A landscape with many valleys, sampled at points; each row gives a point and its height.
A ball rolls from a point to the lowest of its 5 nearest points, and stops where none of them is lower. Distance is the straight distance between rows; heights are no part of it.
Z_211 (h 419): [191 200 136 112 129  91 146 114 120  89  97 100]
Z_754 (h 129): [151 133 142 145 147 107 111 100 128  77 119  94]
Z_446 (h 82): [146 143 105 125 106 138 148 127 127 134 114 134]
Z_472 (h 332): [176 178 136 124 142  94 125 104 123  76 108  96]
Z_842 (h 229): [137 128 139 152 131 122 122 109 132  99 117 100]
Z_570 (h 737): [ 77  56 134 146 135 152 109 124 122 158 135 142]
Z_179 (h 329): [ 35  97 149  75  92 159 150 175 154 186 146 196]
Z_8 (h 346): [110 116 113 123 119 143 130 161 137 167 157 157]
Z_329 (h 371): [ 91  49 159 182 166 145  95 100 136 106 130  99]
Z_124 (h 373): [156 158 130 127 116 119 138 110 126 101 101 107]
Z_667 (h 576): [115  91 126 146 127 146 120 115 118 146 119 134]
Z_599 (h 491): [152 154 123 131 113 124 140 117 125 111  99 117]
Z_105 (h 631): [ 95  87 133 146 132 146 113 115 122 147 125 129]
Z_663 (h 490): [ 71  32 161 180 158 147  86 107 140 123 130 102]
Z_392 (h 512): [178 210  90 107  94 124 176 160 144 149 140 149]
Z_139 (h 555): [171 173  98 115 103 130 159 140 136 136 128 146]
Z_447 (h 281): [ 37  93 155  90  99 150 136 172 158 176 152 180]
Z_555 (h 518): [203 174 121 119 171  85 104  86  86  69 108  97]
Z_249 (h 339): [140 168 104 112 105 130 158 169 140 166 158 150]
Z_341 (h 248): [141 117 144 151 153 109 100  99 126  71 119  94]
Z_19 (h 309): [ 49  84 147 106 123 139 124 171 149 170 162 171]
Z_909 (h 628): [194 157 123 134 183  80  91  74  74  72  98  93]
Z_910 (h 663): [186 190  90 101 105 128 168 133 127 124 114 142]
Z_987 (h 312): [123 180 123  99  88 132 169 168 134 182 160 159]
Z_306 (h 258): [ 88 140 139  93  95 139 154 178 141 191 158 165]
Z_345 (h 601): [187 153 125 124 179  85  94  77  88  66 100  90]
Z_808 (h 224): [158 152 139 138 136 106 129 106 127  84 112  99]
Z_849 (h 354): [120  94 143 162 157 129  92 102 134  84 126  89]
Z_151 (h 306): [145 138 133 140 121 121 134 111 128 107 104 105]
Z_481 (h 106): [ 83  91 131 115 123 140 124 167 142 173 166 157]
Z_899 (h 420): [ 87  68 147 165 139 143 104 110 129 136 116 112]
Z_493 (h 304): [127 156 115 111  98 132 158 168 142 173 162 146]
Z_793 (h 781): [ 62  48 130 128 141 157  99 140 135 160 150 158]
Z_355 (h 484): [ 62  67 133 115 135 147 112 153 152 169 166 164]
Z_693 (h 67): [ 65  40 147 157 143 151  93 117 127 159 126 128]
Z_736 (h 134): [127 114 125 142 119 143 130 118 118 135 110 127]
Z_934 (h 483): [187 201 120 109 114 107 162 119 114  92  94 114]
Z_102 (h 338): [112  76 153 169 157 139  99 102 135  99 125  94]
Z_181 (h 727): [ 79  74 123 127 134 145 115 146 131 165 148 156]
Z_116 (h 464): [159 131 131 139 170 102  86  82 109  61 116  98]
Z_855 (h 81): [147 154  96 122 112 134 148 144 125 153 143 147]
Z_616 (h 830): [103  95 113 139 128 153 116 131 123 151 129 144]
Z_600 (h 279): [115 153 126 108  98 138 154 173 139 180 162 157]
Z_390 (h 247): [ 70 114 147 103 109 142 140 172 147 180 163 162]
Z_161 (h 522): [ 69  51 153 164 149 150 104 107 128 140 120 116]
Z_619 (h 687): [168 161 111 119 112 126 147 125 120 117 106 128]
Z_82 (h 294): [169 145 137 134 164 102 102  97 117  61 114  93]
Z_728 (h 609): [131 130 102 125 118 145 135 142 127 149 137 150]
Z_198 (h 366): [147 186 101 107  96 132 164 167 138 167 156 149]
Z_838 (h 282): [122 110 145 160 135 131 114 106 129 101 118 101]
Z_742 (h 414): [201 183 130 111 154  83 125 109 105  78 113  98]
Z_758 (h 674): [193 211  83  94  98 114 183 148 135 128 114 145]
Z_714 (h 528): [175 181 124 117 113 111 148 116 118  95  93 107]

Where does a ball stop that starts at each point below?
Z_600 -> Z_481
Z_329 -> Z_754
Z_599 -> Z_855
Z_987 -> Z_481
Z_616 -> Z_855
Z_105 -> Z_855
Z_667 -> Z_855

Two balls start at each pair of points below. Name the first point that both come to, or write -.
Z_909 and Z_619 -> -
Z_472 and Z_345 -> Z_754
Z_124 and Z_211 -> Z_808
Z_555 and Z_392 -> -
